Points on a hilly landscape, in no order, each with its height.
A climber steps from a point to the highest of its 2 nearest points, and stops where none of them is higher. Distance is the straight distance between rows; heights are no part of it.
Fazu height 187: [  7  -7   0 -14  -9  -7 -10  -5   9   0 -13   9   2 -15  -8  -4  -3   4
  -4   6   4  -4  12   7  -6  -7   5  -9   0  13  -7  -3 -16   3  -8 -15]
gav height 31: [ -1   1   7  -6  -1  13 -22   9  -2  -9   2  -7  20   4  10  -5  -3  -2
   8  -4  -6  -2  -2   1 -14 -18 -14  10   9  25 -10  12  -6  10   1  14]
Bufel height 54: [ 12  -6  13   0   1  -9  -6   2  -8  -4  -4  -5  -8  -7 -18  12   0  11
   0   0  -4   0   2  -3 -13   0   9   3   7   9  11  15 -15  -6   7   3]
gal height 342: [ -4   3   9   5  14 -18 -21   1  14 -11   1  11 -16 -17  -7  -4   4  -8
 -12  -1   4  -6  -8  16  10   2   9   8  13   0  -2  13  14  -3  -1   2]
vog height 198: [ -9   0  -3   0  13  -5  17   2  12  -7  10   2 -16   4  -2  -2 -17  -2
 -10 -10   4  -6  -5   5   1  14 -12  15   6 -13  -3  -7  18 -13  -3   5]
girak height 227: [ -2  -5  -2  -1  13  -7  10  -8  -8   5  -6   2  -7 -12   7   7   3  13
  -3  13  -1   6   2  -5  -1   0   3  -4  -6   0  -1  -9   6  -9   1  -4]
Fel height 47: [  1   5  -5   4   1 -14   2  -1  16  -2  11   4 -22 -11 -25  -2   4   2
  -4  -8   2  -3  -5  11   1   6   3   7   5   7  10   5  -6  -6  -4   3]
Zare height 287: [  0   6  -7   0  -3   8   4   7  -8  10  -1 -15  11  17   4  -5   0  -1
  17  -8  -1  -6 -11  -5   3  -4 -13 -11   2   7  -9   8  -1  15   4  -3]
lazu height 84: [  8  -3  -3  -5   5  -3   5   1 -14  -8  -6 -12  -8 -14   7   2   7  19
  12  12 -17  -3   6 -17 -18  -2   6   0  -7  11   4  -2   3  -2   1   0]
nuka height 80: [ -3  13  -4  -7   2   6  -3   7  10  -2   5  -5  10   6  11 -15  -1  -2
  10  -4 -12  -1   5   5 -10 -12 -13   5   1   7 -12  -3   9  12  -9   8]
Besi height 43: [ -8  -4   9   4  -3   8 -12   6   2   1   8  13  14  11  15 -13   2 -10
  -2  -6   4  -2   3   6  12   0   2   3   2 -16  -4  -4   9   3 -10   4]
Tet height 46: [ 11  -4   3 -10  -2  13 -22   5  -4  -6 -13  -8  17   4  15   6 -11  -5
   7   2  -9  -4   8  -6 -20 -19  -8   1   5  16 -11   5 -12  16   9   5]
tori height 59: [ -9   5   1  -3  -5  -8  -4  -3  13   1   0   3   5  -5 -21  -1 -13 -12
 -16  -8  10 -11  -1  16   4   9   7   2  16  -5   5   4  -6  -1  -6  -4]
Nam height 501: [ -2  -6  -4   4  12   1   8   2  -1   2  -5   1  -3  -3  22   0  -9   6
  -7  10  -2   4   0   1 -13 -19 -12   6  -1  12 -12 -15  16   2  -7  -2]
lif height 185: [  1   7  -2   5  -2  14  13   7 -24   2   0 -16   7  10  -1  12   5   9
  13  -7  -2   6 -10 -19 -12   4  -5  -1  -6   6   7  21  -4   0  12   3]
ralok height 155: [  9  -7  11  -7 -11  -3  -9  -2  10 -14  -6  14  -2  -4  -7 -10   6   0
  -9  -1   4   0  -5   7  -6  -2  -4   2  -1  10  -4  -1 -15   4  -8  -6]
Nik height 144: [ -1   4   6  -5   5  -4 -24   3   8  -3  -8   8   3   0  13   0  -9 -17
  -7   1  -5  -5   4  11  -5 -10   7   0  17  -3 -13   1   3  17  -5  -3]
kis height 389: [  6   3  11  -8   7  -2   3 -11  -6 -19 -10  12  -7 -13  -3   0  15  12
  -4   0  -2  -4 -12  -9   6  23  -7  -1  -8  -8  -5 -12  -1  -8  13  -5]
mizof height 277: [ -9  14 -11  21  -4  11  13   0   1  -6  12  -5 -10  12  11 -13   7  -4
   3  -6 -11   6  -3  -6  -4  -1 -12   8 -10  -2   1  -4   9   3  -8  17]
Danuf height 478: [ -5  10  -4  -3 -18  14   6  -7  -1  13   1   2  20   9   1  -9  -4  -7
  -1  -5   4   2   1  -5   8   7  -3 -10  -8  -9   1  -9 -15  10   2  -9]
Netes height 168: [  0   3 -12   0  -1   4 -11   8   1   6   0 -10  12   0  10  -2  -5  -5
  13   2 -12   0  24  -9 -14 -12  15  -1   0   2   1   3   8  17  -8  -6]
pil height 494: [ -8 -11   4   5  -8   8  14  -3 -13   9  -4   1   7   3  13  10  -5   4
 -14   8   1   5  11  -4 -11   2   7   2  -7 -14  10  -5  -3  -3  -3   4]
nemaf height 60: [ 14  -9   7  -7   3   2  -9   3 -10  -3 -16 -12  12  -1   7   9 -16   6
   3   9  -4  -7   7  -4 -16 -14  -2   0   6  10  -8   2  -6   3   8  -2]
bapo height 161: [  6   0   4   2   5  -9  10  -2  -7   1  -4  -3  -9   5 -11  13  -6   6
  -5  -2   7   4 -14  -2  -6  -3  -5   0   4   4   2   7  -1  -8   7  -9]
subo height 282: [  3  -6 -11   5  -1   3   5  12   1  18   3 -22  12  10   1   2 -13   1
  18   6  -7  -3  16   8  -8 -21  -6   1  -1   4  -2   7   2   9  -6   7]
tiv height 502: [  1   3 -10  -1  12   1   4  -3   1  10 -10  -6   6  -1  11   7 -10   7
   0   9   1   6   0  -4 -11 -18  -9   0  -2  17 -12  -7   5   3   1  -9]
Penar height 475: [ -2   3   7  -4   9 -19 -26   6   7   0  -3  -1  -3 -19 -16   1  -3  -5
  -2   3  -3 -10   2  14   9   6  20   2  16   5   7  17   6   1   0   2]
Tur height 370: [ -3  -2 -12  16   3  -7   7   7  18 -10  25   9 -25  10  -5 -14  13 -11
  10 -11   2  -6 -13   3  24   2  -4   1   4 -12   0  -6  17  -4  -9   1]
fesur height 188: [  0  -3 -10   3 -19  11   3  18  -7   6   8 -16  10  11   5  -7  -5  -5
  14  -4  -6  -1  15  -7 -11  -9  11  -6  -4  -4   7  12   1  12 -12  -6]
kar height 202: [ -4   1  -9   2  -3  17  32   4 -27   9   4 -15   5   9   9  15   4   9
   9  -1   3   6  -9 -20  -3   9  -5  -4  -7  -5   5   4   9  -4   8   0]
Kuzem height 336: [  5   7   5  -3   4  -6   5 -10 -10 -11  -8   0 -13 -17  -7   4  18  11
  -2   7  -8  -6  -7 -11   3  24   5  -5  -7  -9   6   0  -8  -5  14   1]
Tadef height 106: [ -7   8 -19   7   2  -7  12  -4  13   4  15  -5 -15  -8 -12  -4  -5  -5
   4   0 -12 -11  -2   1   8   6  -2   4   1   4   1 -15  -5  -5   1   8]
Gefup height 22: [  4  12   0  -8   7 -11  -4  -6  16  -3   2  -3  -7  -7 -23   1  -1   2
  -1  -5   1   6  -7   2  -2   1  -4   6   1  17   7   7 -10  -1   7   0]
fima height 70: [ -6  -6  12   2 -12   9  -9   1  -4   2   5  12  14  11  12  -2   8 -11
  -7  -5   4  11   5   0   3  -2  11  -4  -2 -11   7   8  -9   2  -6   7]
Guki height 439: [  6  -8  11   0  -1  14  12   1 -19  -9  -1   0   2   9  13  -2  19  18
  11   2  -4   7  -7  -9  -2   4 -16   1 -14   1  -2  -4   7 -11   4  17]
fabud height 613: [ -7   7 -13   9   8   1  -2  -6   5  15   1   1   7  -6   6  -4  -5   0
   2   4  -2  -1  -1  -1   1 -20  -3  -3   1  18 -10 -12  -1   4  -5  -9]
gufa height 356: [ 10  -8   2  -7  -6   3  16   2 -13   5 -10  -8   4  16   9   4  -5   6
   5   5   0   3  -3  -3 -10  -8 -11  -7  -5   0  -3  -1  -1   4   2  -5]
fipo height 145: [  0 -14  -4   2   2   4   8   4 -22  13   9  -6   9 -11   9   2  11  17
  16  10  -7  -7   3  -9   8  -5   4 -13  -5   6  -3  -9   5 -12   2   4]
bogo height 462: [  1   9   9  -3  -5  13 -19 -10  -2 -13 -10   9  12   2  17  -1   3  -8
 -11   4  -8   7   1  -7  -6  -2  -4   4  -3   5  -6  -8 -14  11   5  10]
rumug height 269: [ -2   2  -8  -4  11 -13  13  -9  -1  -4 -10   5 -21 -25   9   5   9  11
  -6  12  -3   0  10  -5  -6  15  11  -4 -12 -11   4   0  11   0   1  -4]
kezu height 170: [  1 -11  -7   6   4 -12  14   1  15  -3   2  15 -31  -4 -22   5   7  -6
  -2 -11  23  -5  -7  14  27  17  -2   0   2 -14   3   1  12 -21  -5   3]
Femeg height 326: [ -4  -5  -5  17 -10  13  20   5 -12  -2  15  -1 -10  19  10  -9  10   2
   8  -8  -1   4  -7  -9   3   5 -12   6 -11  -7   3  -7   7  -6  -7  12]
devu height 288: [ -3 -16  -1  19  14   4   3   6  -5  -6  17   6  -7   9   3  -1  12   2
   7 -12  11  -3 -13 -11  25  11  -4   8  -4 -11   2  -9  18 -21   4   4]
tamub height 367: [ -3  16   0 -13  -4  12 -20 -13  12   0 -10   9  17  -6  10  -3  -7 -11
  -8  -1  -2   2  14   0  -5   7   2   1   3   0  -5 -13 -15  19   3   0]
tup height 591: [ -3  14  -2   8   9 -12  -7   1   6  -4   1  -5 -13 -13  -7   2  -7  -5
  -8   1  -6  -4   2  -2 -10   4  15   8   7   2  10  14  -1   5   4  -2]
Kib height 447: [  0  10  -1   8   5  -7  -3   4  14   6   5  -3  -7   8  -1   0   2  -7
  -3   1  -7  11   4   8  -6 -13   7   3   2  -1   7  12  -2  12  -6   8]
bagug height 434: [ -6   8  -3  11  17 -18   0   3   7  -7  11   1 -27 -17  -1  -2 -10  -1
  -8  -1  -5  -5  -3   2  -6   4   6  12   9  -1  -2   9  16 -11   1  -3]
Laleb height 407: [  0  13  -3  -8  -2   4   6   6 -13  -5   3 -10  -2   5   3  -2   5   2
   9  -5  -8  -3  -6 -20   3  23  10 -10  -8 -10  10   7   1   3  10  -3]
sogu height 112: [  3  -2  15  -7   7  -8 -27   6  12 -10 -10   7  -6  -2   2   5 -10 -15
 -15   2   2  -3  -4  20  -5 -15   8   6  22   2 -10   8   4   8  -7   2]
Muru height 348: [ 13   8  -4  -3   1  -5 -16  -1  13  -3 -12 -11   6  14  -6  11  -4 -13
   1  -2   6   9   2  -6 -12 -15   4  -1  11  14   7  17 -11  21   8  -7]
Befum height 30: [ -7   5   3   2  -5  -1  -9  -8  14   1   1  11  10   2  -9  -8   1 -13
 -16  -8  17  -5  -7  13  17   8   0  -2   9  -7   0  -3  -4   7  -3  -6]
Zovig height 120: [ -1   2  -4   6  12   2   1   3 -12   1   7  -5  -1  -8   8  -4  16  14
  20   5 -14  -3  -8 -12   2  -2  -3  -5  -8  13  -4  -2   9  -7   5  11]
zani height 114: [ -1 -11 -11   5  -9   0  23  -5 -12  15  -1  -8  -3  -2  -9  12 -17   4
  -6   8   4  -5   5   1  -1  -1   0  -2  -2  -2   3 -12  -8 -15   2 -12]
nogad height 166: [  0   1   8  14  -7  12   5   6 -24  -5   8  -7   2   7   0   0  11   8
   5 -11  -2   0 -16 -12  -2   8  -7   4  -3   2   7  11  -5  -8  10  11]
bevu height 500: [  1  -7  13   4  10  15  11   1 -26  -3  -7  -8  11   7  18   9  11  14
   6   3  -1   4 -10 -10  -7  -6 -15   0  -3  -1  -7   5   9  -8   9  15]
Sipa height 76: [  1  -2 -13   0  -6  -7  20  -1   8  -4  13   1 -20  -9 -19   2  -2  -1
   3  -7  -6  -8   1   1   0  15   1   5  -2   3   8  -7 -11 -13  -3   6]
lenas height 79: [ 10  -1  13  -5   8 -11 -13   6  12  -8  -2   2  -9   3  -7  -1  -4  -2
  -5  -2   1   6  -7  13  -8 -19  -4   5  12  14  -6  11   0   3  -6   0]
zife height 224: [ -8  -6 -12   6  -4  18  23   7 -18  13   7 -10  12  13  10   5   6   9
  17  -5   6   8  -7  -8  -1  -3 -16  -3 -12   8  -4   8   7  -5   1   8]
rif height 100: [  2 -12  -2   2 -13   4  23  -4 -21  19  -4 -14  11  -3 -14  22 -14   6
   0  11   6  -2   2   0   3  -4  -2  -6  -5  -6   6  -6 -13 -12  15 -12]
kip height 412: [ -7  15  -4  -5 -22  13  -3  -7   5  -1  10   5  21  11  -4 -15   9  -7
   0 -12   4   5  -5  -4  11  10  -1  -6  -5   3   7  -5 -12   6   0  -8]
Zegut height 578: [ -3  -2   2  -2 -11   7  12 -10  -4   7  -9   9   9   0   6   4   2  -1
 -12   3   4   6   6  -2   0   8   3  -6 -10 -15   3 -11 -12   3  -1  -3]
fedob height 73: [ 10 -14  13 -14  -3   0  -2  -2 -14  -1 -21  -6  11  -3   1  19 -13   6
  -4  11   5  -2   6   1  -8 -12   0  -7   9   0  -5   4  -9  -5  11 -12]
sumem height 119: [  6   3   8   0  -2 -12 -15  -5  13 -24  -3  16  -7  -9 -13 -12  15  -5
 -15  -8   9  -3 -16   7   5  10  -2   4   7   9   1   3  -5   5  -1  -4]
Sena height 245: [ -2  -3  -1  -7  -6  -1  -9   0  11  18  -5  -4  15   5  -6   3 -10  -9
   0   1  10   1  13  14  10  -6  11 -14   6  -9   4   6 -10  10  -4  -6]
fove height 86: [ -4   1  -1   5  -6  -9 -13  -5   5   6 -11   0  -2  -9 -22   4 -10 -11
 -15  -1  14 -10  -4  19   9  -3  13  -4  16   7   4  11  -6  -6  -6 -14]
mogo height 426: [ -5 -14   2  17  -2  10  17   3 -22   2   9   3   1   1  14   5   3  10
  -9   2  -1   7   5  -7 -12  -2   1  11  -6  -3   9  -7   5 -14  -4  11]
voli height 352: [  0  14   2  -9 -10   1 -10 -12   3   2   3   2  20   5 -13  -7  12  -2
   3  -4   7  11 -13  -4  15   6  -4  -6  -3  12   7   2 -15  10   9  -6]
naf height 150: [  1   0  -6   1   9  -4  19  -1  12 -14  10   5 -23  -4  -1  -4  -7   6
  -7  -4  -2   1  -2   1  -5  16 -16  18  -4  -5  -1 -15  10 -14   1  10]
sog height 16: [-10   0   2   0   2   5  -1  -3  13  10  11  10  11   9   0 -15  -4  -8
  -5  -9  11  -4  -1  10  17   7  -1  -2   5 -17  -3 -11   7  -1 -11  -1]
vela height 323: [ -5   3   1   5  18 -17  -3   0  14 -14   0  10 -29 -20  -1  -5  -6  -3
 -14  -4   5 -11  -6  11   7  13   2   8   7 -11  -7   7  20 -13   0  -5]
Zap height 599: [  2  -1   2  -5   3 -13 -18   5   1   7  -3  -5   1 -18 -17   4  -2   3
   4   7  -5 -12  11   4   3   1  23  -3   6   7   6  11  -4  -8   0   0]
Mok height 373: [ -3  18  -8   7   7  -7   3   1  12  -2   5  -2 -18  -3   5  -5   7  -1
   0   5 -12  17  13  -3 -13  -4   9   8 -11  -3  10   9   5  11  -6   9]
sabi height 147: [ -7   3 -16   0  -5   4  14   0   8   9  20  -3   0   6  -4 -11  -1  -4
  11  -8  -4  -5  -2   3  12   7  -9   0  -2  -2  -1 -16   0  -4  -6   9]
vop height 263: [ -5  -9   0  -7  -4  -1  20   4   3   2   4  -2  -6   6  -4  -4 -18  -2
  -9  -2  -4 -11   6  10  -5  16  -7   9   1 -18  -1 -10   7  -6 -10   6]
Nim height 477: [ -4  -9   3  -4  -6  -4   4   4  -4   8  -1   1   1 -11 -15   6  -5   6
  -3   1   5  -4   4   4   3   9  12  -4   3  -3   7   6  -8 -13  -1  -4]
befab height 405: [ -1  -9  -1   1   3  -1  10   7   8   6   3   0  -3   8   6  -3 -12   5
  -5   3   0   7   5  11 -12 -19 -10  10   2   4  -5  -6   8  -3 -15   2]
Kinep height 183: [  0   5  -1  -6   6  -7 -34   0  17  -7 -11   9  -4 -22   6   1  -3 -16
  -5   8 -10  -6  17  11  -6  -9  17   4  14   0 -11   0   3  22  -6  -1]
Zinuz height 386: [  7  11  -5   2   2 -12  -4  -1  15   5  -4 -10  -3  11 -12   6  -4  -8
  -1   0   4   8   3   4  -4 -15   9  -4   6   4  10  13 -10  16  -2  -6]
sur height 236: [ -4   6   4  -8   1  -2 -20  -2  17  -5  -5  16  -2 -21   4  -8   7  -5
  -6  10 -11   1  17  13  -2  -2   8   2  -2  -4  -9 -10  -3  12 -12   8]
nad height 374: [  1 -16  -1  18 -10  12  27   3 -23   1  17   3 -12   4   4   7   7   9
   1  -6   4   4  -7 -13  -2   8  -1   5  -7  -8  11  -6   4 -19   0   6]
Fuvok height 615: [ -2  14  12   2   2   5 -11  -6  -2 -15 -10   7   2   3  12  -9   4  -5
  -9  -4  -8  -5  -9  -5   2  15  -6   4  -2  -9  -6 -10  -3   6   7   7]
zivud height 121: [ -2  -9   9   6  11  -7   4  -4  11  -2  -6  16 -15  -2 -18   5   8   2
 -14  -3  20   5  -7  13  17  10  -4   4  -4 -13   0   1   7 -16  -3   3]
Lal height 294: [ -7  16  -2  -2 -10   5 -14  -9  18 -10  -4  10   2 -11   4 -15   3  -9
  -8   1 -12  -1  15   4  -5   5   6   6  -4  -3  -1 -13 -11  15  -7   7]
Von height 118: [  7 -11  16  12  -5   4  -1   3  -6 -10  14   7   1  14 -18  -1  11   8
  -1 -17  15   8 -18  -3  11   9 -15  12  -3   0   8   2  -3 -15   9   7]
Natof height 71: [  8   1   4  -3   6  -7  -5   6  -5 -13  -1  -5 -16 -13  -3   1   0  13
   5   4 -15   1   6 -10 -21  -2   8   6  -2  13   4   8  -1  -1   0   3]
gem height 279: [  4  -4  -2 -15  -3   4 -18  -4  15  11 -11  -1  18  13   4  15 -18 -17
  -2  -1  14   6  19   7  -1 -15   9  -7  11  -5   1   9 -10  15   3 -10]
fifep height 38: [  9   2  11  -4   3 -17  -9   1   2   0  -5  -8  -8  -4 -28  11  -7   4
  -4  -4   5   1  -6  10  -3   2   6   4  12  10  14  20  -8  -3   9   1]
loz height 469: [ -4  14  -5   4   4  -5   1   1  -6  -4   7 -11  -3   0  -9   1  -2  -3
   0  -6  -4  -5  -9 -10  -1  15   8   0   2   1  12  11  -4   3  10   0]
dag height 146: [  2   5  -5  -1  10  -2 -27   1   4   5  -6  -3  12  -7   8   7  -2  -7
   6   8  -9   0  15 -11  -7 -17  20  -3   7  13   0   8   0  12   2  -6]
fevib height 251: [ -4  -6 -15   8   2  11  15   8 -11  17  -1 -19  12   8   9   7  -4   8
  16   4  -2  -1   4  -4 -11 -14 -11  -1  -5  10  -5  10   8   6  -1   8]
Zek height 470: [  1   3   5  -2  -3  -1  -3  -4  -6 -14   1   7   3   3  -4  -9   7   0
   0  -8   3  -8 -16  -9   7  21  -7  -1  -4  -3  -3  -7  -1  -4   5  -7]
Ruro height 111: [  3  -4   1   3  -4 -12  -5  -5   7   9 -12  -6  -7   3 -16   3 -16  -7
 -10   5   8  -9  -8  24   6 -16   1  -4  12   5  -4   0  -4  -6  -6 -15]
nok height 103: [ -4  15 -14 -13   4   8   2   1  17   6   1 -12  13   6   9 -10 -13   1
  10  -2  -8   1  18   5 -14  -8 -10   4   4   5  -6 -11   9  18  -8   1]
zava height 95: [  4  -6  21  11  -4   2   1  -3  -9  -2   5   9   3   2 -19  13   6   6
 -10  -5  11   8 -14   1   8   6  -7  10   0   0   9   4 -12 -14  14   5]
razel height 207: [  6  -2  -6 -10 -11  -5 -10  -2   5   2 -11   2   7 -10  -4  -2   3   1
   6   3  -1   0  15  -7  -7  -4  16 -13  -6   7   2   3 -14  10  -5 -17]
Riri height 256: [ -1  11   6  -1  -2  -4 -16 -13   0 -10  -8   9   1 -11   1  -4  19  -2
  -4   3  -2   6  -5 -15   2   9  12  -7  -6   8   6   6 -12   8   7  -2]
Ruz height 369: [  2  13   0 -13   1   6   9  -6 -17  -6 -12 -10   4   5  17  -1   7   8
   9   5 -12   0   0 -16  -3  18   1 -11 -12 -14   5  -3   6   8   9  -1]
par height 190: [ -6  18 -17   6 -10   4   5   3   9   4  17  -8  -1   9  -2 -19   9  -8
  13  -5 -14  -8   0   3   7  -3  -2  -4  -2   0  -1  -8   2  13 -10   6]
tibo height 186: [ -1  10  -6 -11  13  -9  -3 -10   7   6 -16   3  -1 -10  -2   7  -6   0
  -5   5   5   3   5  -1  -2   3   7 -10   3   1  -5  -1   0   6   5 -17]
levu height 309: [  9  -9   2 -19  -7   0 -23   2  10  -3  -6   0  12  12   5  13 -10 -15
  -3  -2  11  10  12   3 -11 -20   6  -3  13  11  -1  16 -13  13   3  -7]
Basa height 132: [ -5  -4 -14   0  -3  -4  16  -7  -2  19  -6  -3  -5  -9  -5  10 -19   0
  -6   6   9  -9   5   2   3   2   9 -11   3  -1  -3 -10   4  -9  -3 -24]
bep height 237: [ -3 -10  -2   9  10   1  12   3   2 -10  11  10 -16   9   5  -5  11   3
   3  -9   5   0  -3  -6  12  20  -3   8 -10 -21   1 -11  21 -14  -2   7]
tig height 167: [  2 -11  -5  -2   1  -2   0   2 -11  17   2 -10  10 -14   0   6  -3  11
  10  15  -8  -7  16  -3   4  -8  14 -11  -4   4   4  -6  -2  -8   0  -3]
gosa height 503: [-12  -4  -9  14   0   1  -1   8  14  -6  25  11 -12   3   1 -17  12 -11
   8 -11  -2  -9  -1   1  20   4   1   9  -1 -17  -4 -17  19  -7 -11   7]
labiv height 194: [ -3  -6   3   5   8  -5  12  -1  -7  -4  -1   9 -11  -6   3   4  -2   6
 -14  -1   3  -2  -4  -4  -4   5   2   3  -1  -6  -2  -5   7 -12  -2  -6]
zudud height 229: [  0  11  -3 -11  -6   2  -9  -4  -1  -2  -3   3   6  -2   2  -8  13   1
   7   0  -6   6   4 -16  -2   6  12 -10 -10   9   5   4  -7   9   1 -10]
dip height 87: [  2  -7  19   5   6  -1  10  -9  -4   0  -9  12  -4   3 -13  18   4   7
 -15   2  14  11  -9   6  13   6  -8   6  -5 -14   1  -3   0 -18   9   2]
kotes height 156: [ -6   4 -12  -2   6 -10   4  -9   7  11 -11   9  -9 -12  -3  -3 -10  -3
  -6   1  10  -8   0   4   8   4   7 -14   6  -3 -10 -10   7   0  -6 -28]
nopo height 189: [  1  -9  -5  -3  -3   9   0   9 -11  21   6 -16  19   2   1   3  -8   6
  15   6  -5  -3  13  -3   4  -4   9 -13  -6  -5   6   1  -3   1   3   0]
pep height 393: [  6  -3   5  -8 -13  10  16   2 -20 -10 -10  -7   0  17  17  -6   6  11
   7   3  -7   7   1  -6 -15   1 -17   0 -18   2  -2  -1   4  -1  -2   9]
sez height 335: [ -2  -6  -9   5  -3  -1   8   9  10  12  14  -7   2  11   2  -7  -6  -4
   7   6  -8   4  10  17  -3 -24  -7   4   1  -1  -5  -5   7   6 -19  10]
git height 395: [ -6 -17   2  -1 -18   0   4   6  -1   8   2   9   1 -10 -12  -5  -2  -2
  -8   0   5 -13  13  16   7  11  12  -5  -3 -16   4   3  -8  -6 -16   1]
nusid height 225: [ -6  21  -5   7 -14   8  -5   0   3  -4   7  -4   0   9   7 -23  15  -8
  12  -3 -18   0   0  -5   3  -1  -5  -1 -10   2   1  -5   0   8  -8  14]
Femez height 314: [ -1  12  -7  -3  18 -16   3  -3   6  -4  -1   0 -23 -14  17   0   5   6
  -1  10 -10  11   8  -6  -7   5  10   0 -10  -7   3  10  15   3   2   2]
reb height 85: [  7 -18   9 -12  -7   2  13 -10 -17  14 -19  -8  10  -7  -4  19 -15  11
  -6  15  10  -1   6   8   0  -9  -2 -10   1  -8  -3  -6  -6 -15  11 -17]
vigi height 226: [ -4  -5  -2   3   9 -16   8  10  11  -2   9   7 -33  -6 -14  -2   3  -6
   2  -6   4  -8  -6  13  17  19  11  -4   6 -18   0  10  17  -9  -8   3]
lumav height 285: [ -1  -4  -5   9  11 -13   8  11   4  -3  18   2 -29   3  -2  -4   2  -7
  10  -6  -4 -11 -13   4  18  10   2  -1   6 -13  -2   1  19  -8  -5   3]
levib height 98: [  0  -3 -10   0   5   2  16  -1 -18  -6   6 -10 -11 -14  13  -2  14  18
  11  11 -17  -3   4 -15 -11   6   1   1  -9   8   7  -9  11 -11   4  11]
gizav height 55: [  2   6   7  -8   4   8 -16  11   9 -14   4   3   8   8  16 -12   3  -6
   6  -6  -8   2  -5   5 -12 -18 -16   8   9  17 -17   5   7  11  -9  11]
kevif height 423: [  5 -12  16   1  15  11  -3  -2 -16   0  -7   4  14   2  20   7   8  12
   0   8   4   6 -10  -3   3 -13 -15  -3   0   0 -12  -9   8 -10   6   7]
fis height 265: [  9  -6  13 -11 -12   1 -21  -8  -2   2  -7   4  24   4  -6  13  -4  -9
  -5   6  11  10 -11   6   7 -15 -13  -1   6  18  -1   5 -24   8  22  -4]
rabis height 129: [  0   7  -4 -19   5   3   7  -2  14  11  -1  -7  15  12  -1  -2 -15   2
   1  -2   2   7  11   7  -5  -2 -13   2  -1   0  -4  -9   1   4  -2   1]
kif height 91: [  1 -10   8   3  -8   8  -9   1 -14   2  -4   9   7   3  26   8   4  -7
  -6  11  -5   8  13  -3  -9 -13  15  -4  -1  -7   0   5  -6   8  -4   5]
Viz height 293: [ -2  14   3   7   4  -3  -4  -9  -8 -13  -5   7 -13 -15   9  -5  19   4
  -3   8 -11  -2  -5 -18   1  12  12  -4  -7  -5   6   4  -4   1   8  -1]
lop height 306: [  3   4   8 -12 -13  -4 -14 -14   3   1  -3   7  24   5 -16   7   5  -8
  -5   1  17  15 -13   7  16  -1  -6  -6   5  13   4   8 -16  12  15  -9]
Bagos height 214: [ -1  -2  -2  -4 -11   6  -5  10   1  15  11  -9  21  10  -2  -5  -7  -6
   9  -3   3   1   9   2   4  -8   8 -10   0  -4   8  10 -12   8  -1  -2]
Zok height 286: [  8  -4  14   0  -2   6 -10  -6   1  -3  -4   8  16   9   0  -1   4  -3
  -4  -2  10   5 -17   3   8 -12 -17  -1   0  13  -9  -3 -13   2   9   0]
Gef height 158: [ -4  11  -1 -19  12  -2   4  -9  11  12  -8   1  13  -1 -10  10 -13   3
  -4   1   8  11   7   1   2   5  -3   0  -2   0  -3  -5   3  -1   7 -10]
gotur height 320: [  1   0   2  -6  -8  11  15   4 -15   9  -5  -9  15  21   7  -2  -8   2
  15  -4   4  -3 -13  -1   4   3 -20 -10  -3  -8 -11   1   1   8  11  -5]
vano height 136: [  9  -9   4   0  -2 -10   4   1   1   4  -8  -5  -8  11 -10   4 -14   0
  -4   1   7   1  -8  12  -4 -21  -6  -1   7  12  -5   7  -3  -8  -5 -13]
Lozu height 192: [  4  -8  -3   9   7   0  16   1   3 -17  10   5 -27   1  12  -6  12  11
   2   1  -5   7  -3  -5  -1  15 -11  14 -15  -8   2 -17  21 -14   0  17]
Nogam height 125: [  7  13  -5  -5   8  -2 -37  -7  12  -2 -11  -4  10  -2   9   5   3 -15
   7   7  -6   0   9  -8  -1  -9  13  -7  10  13   0   7  -6  28  13  -1]
kizu height 113: [ -4  -6   4   5  -2  -4  -7   7  -4   4  -5   1  -1   1  10   3  -8 -10
  -8   8  -7  -6   7   6  -9 -11  14  -4   6 -11  -2   2   1   9 -11  -4]
lus height 143: [  0  -5   9  20 -11  18   3   4 -14 -17  11   1   4  16  -5  -7  14   7
   7 -17   9   2 -16 -12   8   9 -19  12 -10   1   4  -3   1 -15   8  11]
befe height 345: [  6 -11  17   7   7   5  -7  -6  -5  -8  -3  14  10   6   4   3  14   8
  -5   0  14   8 -17  -8  11  -8 -13   5  -4   4  -7  -7  -1 -11  10  -4]
riv height 364: [ -7  -8  -7  16  -3  11   3  12  -3  -9  28   4  -2  10   2 -14   8  -7
  12 -18   3 -11  -9  -8  20  14  -1   7  -1  -8  -1 -11  13 -15  -5   7]
mez height 330: [ -8 -12  -4 -10 -12  -2  10   3  12   2   1  10  -5 -10 -10  -7  -8  -1
  -9  -5   4 -12  15  16   3  14   2   0   1 -13  -1  -8   3  -7 -20   0]

Where does a climber stop that starts at each point below?
Tet: tibo
Tadef: Zegut
lenas: Kib
Von: fabud
Netes: Kib
dip: gosa
naf: Zap
gav: tibo
fifep: Kib
tori: Kib
Besi: Fuvok
ralok: Fuvok

Call two points neighbours if one is among the 2 nearest of the other. Go from one point of each pair to the other, from neighbour to neighbour, staying as high as possible. Name the lowest point that can't be avoided.
Fuvok, Kib: lenas
Zap, gosa: naf
Zap, tup: vela
bevu, Zegut: fis
